Points on a hilly landscape, in no order, each with its height.
A ball rolls from a point to the lowest of its 2 nearest points, and stops where none of them is lower. Distance is the straight distance between rows; heights are no part of it.
K635: [ 14  14  -1  14  11  21   1  15  -1 -32 -32   8 -12  -7  -3 -20  24  11
  44  30]  h=687
K474: [ -9  46   1  20  -3  -8 -19   0   4 -41   0  -7  -3   4  24   3   4 -40
  30  10]  h=319
K282: [-62  -3 -14  32  -3 -14 -10  22  -7 -15  -8 -29  11 -17  -4  19   6 -17
 -37  -6]  h=559
K25: [-15  -4   0  -9 -15 -23 -30 -13  -2 -32  37  15   8 -10   7  -6  43 -11
 -58  19]  h=181
K7: [-37  11  -8 -12  -8 -12 -12  14   9 -44  31  -2   7 -12   3 -26  35 -17
 -35  19]  h=256
K602: [-27 -10 -13   4 -33 -23  -5  11  -3  19   6 -12  17 -17  11   9  -5   9
 -50 -24]  h=189
K514: [-12  29  19 -26 -17 -22   8 -27  22  -4  25  21   0  24   8   7  11   7
 -10  10]  h=695
K533: [  3  28  -2 -29 -12 -14  21  -7   8 -37  22  -4  22  -5  -8  10  51  -9
 -18  22]  h=336
K805: [  1   2  10 -14  13 -43   3 -35  15  12  18 -11   5 -21 -19  -1 -20  29
 -15 -11]  h=261
K824: [ 41  22  36 -28   2 -17  -5 -65  30 -13  49   4   1   1  12 -11  -6  10
  20 -16]  h=677
K578: [-18  -2 -12  -8  -7 -22  32  -5  -7  16  -9 -24  28 -18 -15  35 -15  13
 -22  -5]  h=294
K100: [-15 -14   2  32  -2 -35 -28 -11 -12  -7  -3  -4 -11   3  -8  13  -5 -12
 -17  15]  h=381
K402: [ 36 -56 -12 -18   4  29  21   4 -21  31 -12  16  -9   3  -8  -5 -39  50
  41   2]  h=292
K490: [-15   7   9  17  14 -41 -16 -19   2  -3  17 -25  15 -21 -20  10  -6   3
 -16   1]  h=323
K699: [ 11 -11   6  21 -12 -28 -19 -23  -6 -50 -11  19 -25  16  -3  18  34 -14
  -7  22]  h=535
K651: [  0  34   3  20  24  21 -34  12   2 -26  31 -18  -7 -12   4 -37 -13 -37
  28  -1]  h=285
K242: [-22 -49   5  10 -32 -47 -15 -35  -4  19   6  16   7  -2  10  22 -18  27
 -55 -12]  h=346
K872: [ 10 -15  19  23 -14 -32 -21 -33   0  27   3  10  -8  31   9  29 -36 -17
  -8  -9]  h=449
K498: [ 16  14  -6 -23 -27  14  22  16   8  -6 -21  16  -2   5   4  -8  20  32
  32   7]  h=676
K605: [ 34 -11  -4  16  18  42   6   7 -14  27 -34  20 -22  29  14  28 -10 -13
  33   6]  h=250
K95: [  3  37  12   9 -12 -39  -8 -35  16 -27  19 -14  19 -22  19   5   3 -11
   1 -14]  h=270
K795: [-14  34  -9 -21  13  28  33  31   2 -33 -18   2   3  12  -5   1  41 -43
   4  17]  h=689
K647: [  4  19 -19 -35 -43   0  37  21  16  -7  -9   3  16  -6  10  -2  21  22
 -10  -6]  h=644
K694: [-22  24 -10  17 -43  -9 -40  15  -2 -43  10   5  -6 -15  51 -25  22 -29
 -17   4]  h=210
K398: [ 26  -7  10  -7  26  54 -22 -15   1  14  15  -9 -19   4 -19 -36 -26  51
  26 -23]  h=460
K335: [-23  41   2 -24   7  33  27  24  22  17  -6   2   5   9  21 -23 -11   0
  31 -31]  h=434
K524: [  8  23  -2   4 -38 -18 -23  -5   5 -35  12  17  -5   1  38  -4  33 -17
  -5  -1]  h=140
K933: [ 19  13  22  -5  15  -3  -8 -25   5 -10  25   0  -6  16 -24  -2  14   3
   9  24]  h=639
K618: [-26 -31 -20  -2   3 -15   7   7 -16  39   8  -7   4   8 -23  37 -17 -14
 -44  17]  h=560
K995: [ 21 -52 -12  -3  23  31   1  19 -23  24 -21  14 -15   8 -26  -1 -15  28
  31  27]  h=209
K993: [ 24 -52  18  -7 -34 -47  18 -65   7 -26   4  35  19  21  -3  11  26  25
  -5   4]  h=622
K410: [  9  15  -1 -13  22  69  24  28   5  38 -12  11   3   5  22 -14  -8   1
  30 -29]  h=387
K237: [ 19  -7   1 -18 -14 -20  -2  -9   0  20  31   7   9  11  -8  26  14 -21
 -44  10]  h=643
K291: [ 37 -12  -3  -6  29  25   6   6  -7  40   9 -15  10 -15 -32   3 -18   8
  10   2]  h=318
K567: [-29 -21   3  -7 -16 -42 -12 -25   2  31  25  -1  15 -18  14   3 -20  19
 -57 -25]  h=275
K667: [-23  12  -9  -4 -38 -10  -3  28  13   5  12 -10  19 -13  33 -11  -5 -17
 -34 -41]  h=85
K401: [-42   7  -6  22 -12 -19   9  15  -1 -17  -7 -41  35 -33  -8  -2  -2 -21
 -26 -31]  h=595
K642: [ -3 -19  -9  14 -22 -21 -11   0  -3  45   0  -1   1  12  10  25 -40  -9
 -21 -16]  h=485
K485: [ -1 -18 -15  15  46  44  12  54 -12   6 -42   4 -10 -20  -8 -23  13  -9
  16  15]  h=164
K878: [ -8   5   5  -7  23  22   6  37  11  18   8 -14  17 -18 -12 -36 -10 -28
   0 -23]  h=552
K566: [-25 -15  -7   0  -7 -21 -23  17  -4 -37   9  -1 -15  -7 -13 -28  29  15
 -33  37]  h=320
K545: [-28  21  -1 -24  -4  18  48  29   9  27 -20 -10  25  -4   6  -8 -18 -10
  12 -37]  h=435
K270: [-11 -18  25  -6 -27 -47  -3 -68   9 -34  12  33  16  11  14   3  26  29
 -15   1]  h=651
K343: [-16 -21 -26   8   7  -5  18  28 -23  10 -25 -16  16 -11 -25  34  -4 -28
 -34  15]  h=501
K254: [-37  17  13  10  28  19  17  27   0  10  -2 -18  16   3  -8  -8 -12 -60
  -9 -18]  h=517
K705: [-66  -9 -13  27  -5 -14 -20  22 -14 -27 -22  -4 -19  -2   6   8   9   9
 -31  10]  h=519
K373: [-31  13  -3 -20  -1  -4  37   1  10  29   5 -25  30 -16 -10  12 -29  -7
 -16 -43]  h=383
K298: [  7 -31  -5 -29  -5  -3  20   3 -11  32  15  16   3  19 -18  31  -9   0
 -24  31]  h=604
K70: [ 31 -14   1  -4  39  72   1 -12 -11  38   8   8 -10  15  -7 -10 -30  27
  26 -25]  h=423
K336: [  0  -3 -17  -2   2  20  -3  51 -10 -20 -46   9 -30   3   8  -4  38 -18
  -1  32]  h=632
K733: [-12  22  -4  -1  21  43   9  39   1 -26 -35  10 -18   1   6 -19  34 -18
  24  20]  h=661
K640: [-36 -31  -4   8 -25 -23 -14  -9  -6 -34 -16  14 -18   9   2  -3  28  35
 -39  30]  h=389
K311: [-11   6   2  29 -27 -21 -17  -4  -3   5 -22  -1  -7   7  20   5 -21  14
  17 -11]  h=433
K499: [ 16 -40  -6   1  29  28   1  19 -20  -3 -32  20 -37  30 -27   6   9   6
  19  45]  h=106
K997: [-60  -9   4  17 -11  -9 -18  -8  -9 -57 -11  14 -28  13  16  25  33  16
 -38  19]  h=461
K144: [ -5  16  -5 -23   4  -2  13  26  12  -3  20 -13  17 -17 -12 -32  16 -17
 -13  -1]  h=580
K122: [-12  20 -12 -24 -37 -16  32   2   7   7 -18   0  19  -5  25  18  -9  33
   4 -24]  h=610
K940: [ 31  -9  -3 -25  11   0   6   4   9  26  16 -23   6 -22 -27 -23  -5  23
  -8  -5]  h=382
K139: [ -8   1  -7  27   3   5  -1  40  -9  22 -11 -18  17  -8  -1   9 -17 -62
  -9 -22]  h=477
K887: [-36  22 -10  31  -8 -11 -29  21  -2 -37  -2  -7 -12  -6  28 -12   2 -28
  -3   8]  h=265
K677: [ 30 -10   5 -22  -8  -6   4  -4  15   4   7  -3  -5 -16 -19 -37   4  58
  13   2]  h=436
K814: [  0 -52  -4  16 -34 -48 -20 -16  -4  17 -10   8  -5   0   8  -2 -26  33
 -14 -11]  h=407
K265: [ 37  -2  16 -25   6  16 -16 -19  20   0  24  -9 -17 -19  -9 -52 -13  60
  28 -24]  h=474
K355: [ 42  23  29  -9  16  10 -15 -41  14 -28  48   1  -9   7  -3 -21   8  12
  37   5]  h=662
K775: [ 30   9   2  19  -8  -7  -5  -1 -10 -27 -16  -3 -15   6  -4  15  28 -24
  14  20]  h=484
K959: [-20   7  -3   2  12  10  -4  23  -4  29  -3   3 -12  16   1  -6 -14  -8
   5  -1]  h=297
K639: [ 19  11   9 -31  -8 -23 -10 -21  10 -20  43   5  14 -15  -5 -17  37  -4
 -26  21]  h=264
K644: [-20 -10  -6   7  32  39  -4  36 -16  25 -29  18 -27  15  -1 -10  -6  -6
  19  19]  h=241
K689: [-13   0 -20   0  -2   9 -10  58  -7 -24 -22 -11  -8  -8   0 -19  39 -41
 -25  12]  h=601
K707: [ 10  21  32 -26  11 -16  14 -52  25   8  34   8   2  20  -8  18 -13  11
   6 -10]  h=693
K522: [ 21   8  -6  15   8  58  15  18  -8  43 -31  18  -2  16  37  12 -22 -21
  34 -27]  h=329
K127: [ 35 -12   9   1  22  12   8 -26  -4  14  -5 -10   0  -2 -37  10 -23  29
  33   2]  h=242
K31: [ 35 -16   9  25  21  19  -3 -20 -12  -1 -27   4 -17  18 -21  25  -8   2
  46  13]  h=131
K823: [ 15  10   7   6   0  12 -23  14   6  37  12  -7 -10   2  10 -17 -30  -4
  13 -28]  h=342
K961: [ -1 -14 -14  29   3  -8 -25  25 -20  15 -17 -10 -15   3   0  17 -13 -41
 -19   6]  h=432
K412: [ 28 -41  19   4 -15 -39   0 -37   2 -36  -5  20 -11  28 -23  14  26   5
  -3  26]  h=581
K186: [ 32 -26  -9 -12  21  59  23 -12 -19  40 -14  21   0  13   9  17 -46  45
  44 -17]  h=366
K409: [ -2   2  -9  24  65  58  31  25  -8  -1 -37  -7  16 -26 -12 -24  12 -23
  27  -4]  h=61
K654: [ 18  -3  20  20  15  10 -16 -20  -8  33   8   7 -21  37  -2  26 -34 -15
  19  -5]  h=412
K212: [ 19  25  16  -8 -30 -37 -22 -47   8 -32  36  16  13  -9  43  -5  17 -12
  -9  -5]  h=214
K899: [  1  -4  -1 -38  -6 -21  34 -16  14  24  12  -6  14  -6 -15  17 -18  41
 -11  -8]  h=173
K849: [ 18  11   5  31  67  51   4   1  -9  15 -14 -24  14 -15 -24  -4  -4 -22
  29 -16]  h=171
K62: [ -8 -19  -1   4 -23 -23 -11  -8   4  26 -11   8 -10   2  12 -18 -33  44
  11 -16]  h=444
K114: [ 34 -10  -1   7 -23   9   4   4   0 -13 -35  16 -20   9   3 -14  13  28
  45  17]  h=702
K20: [ -5  18   3 -15  31  11  17  11   7   0  11  -9   3   0 -28  -2  18 -12
   4  20]  h=609
K590: [-17   1 -21 -21 -15   7  34  11  -7  32 -25   6  14   5  14  29 -37  22
  20 -15]  h=571
K822: [  9 -27 -11   1  -6  -1  15   1 -15  46 -13   6  -2   7   3  38 -46   7
  18  -2]  h=528
K798: [ 24  31   9  24  43  37 -23  -3   1  -2  10 -26   5 -18 -11 -24  -8 -21
  34 -18]  h=239
K869: [ 15  16 -12  -6 -13  -4  24  12  -3 -25 -14  -7   3   0 -15  32  45 -25
 -15  23]  h=416
K6: [-16 -17 -25   3 -12   8   9  44 -10  -9 -18 -13   2  -2  -8  20  28 -45
 -48   4]  h=561
K213: [ 11  40  11   1   9 -29  -8 -36  15 -39  33  -9  14 -29   6 -17   5  17
  35   7]  h=321
K761: [-16   4   9 -12 -28 -36   9 -38  11 -18   3  14   4   5  16   3   5  36
  -2  -1]  h=674
K306: [ -6  37   3   9   7  -8 -28  -4  14 -38  46  -5  -6  -2  28 -20   1 -37
   6  21]  h=327
K894: [ 38   6  18  12  15  29 -27 -27  -1  32  19  -4 -12  23   4  -8 -32   2
  30 -29]  h=377

Where does a ball stop that starts at each point below?
K707 | K899
K254 | K899
K514 | K25
K122 | K409
K282 | K25

Call two points neighbours if one is among the 2 nearest of the other. Go from one point of each pair to the other, from neighbour to neighbour, staying as low as possible. Name the highest point that can't be avoided.
K499 and K667 | K265
K499 and K409 | K644
K899 and K31 | K545
K25 and K899 | K401
K31 and K667 | K62
K524 and K409 | K306
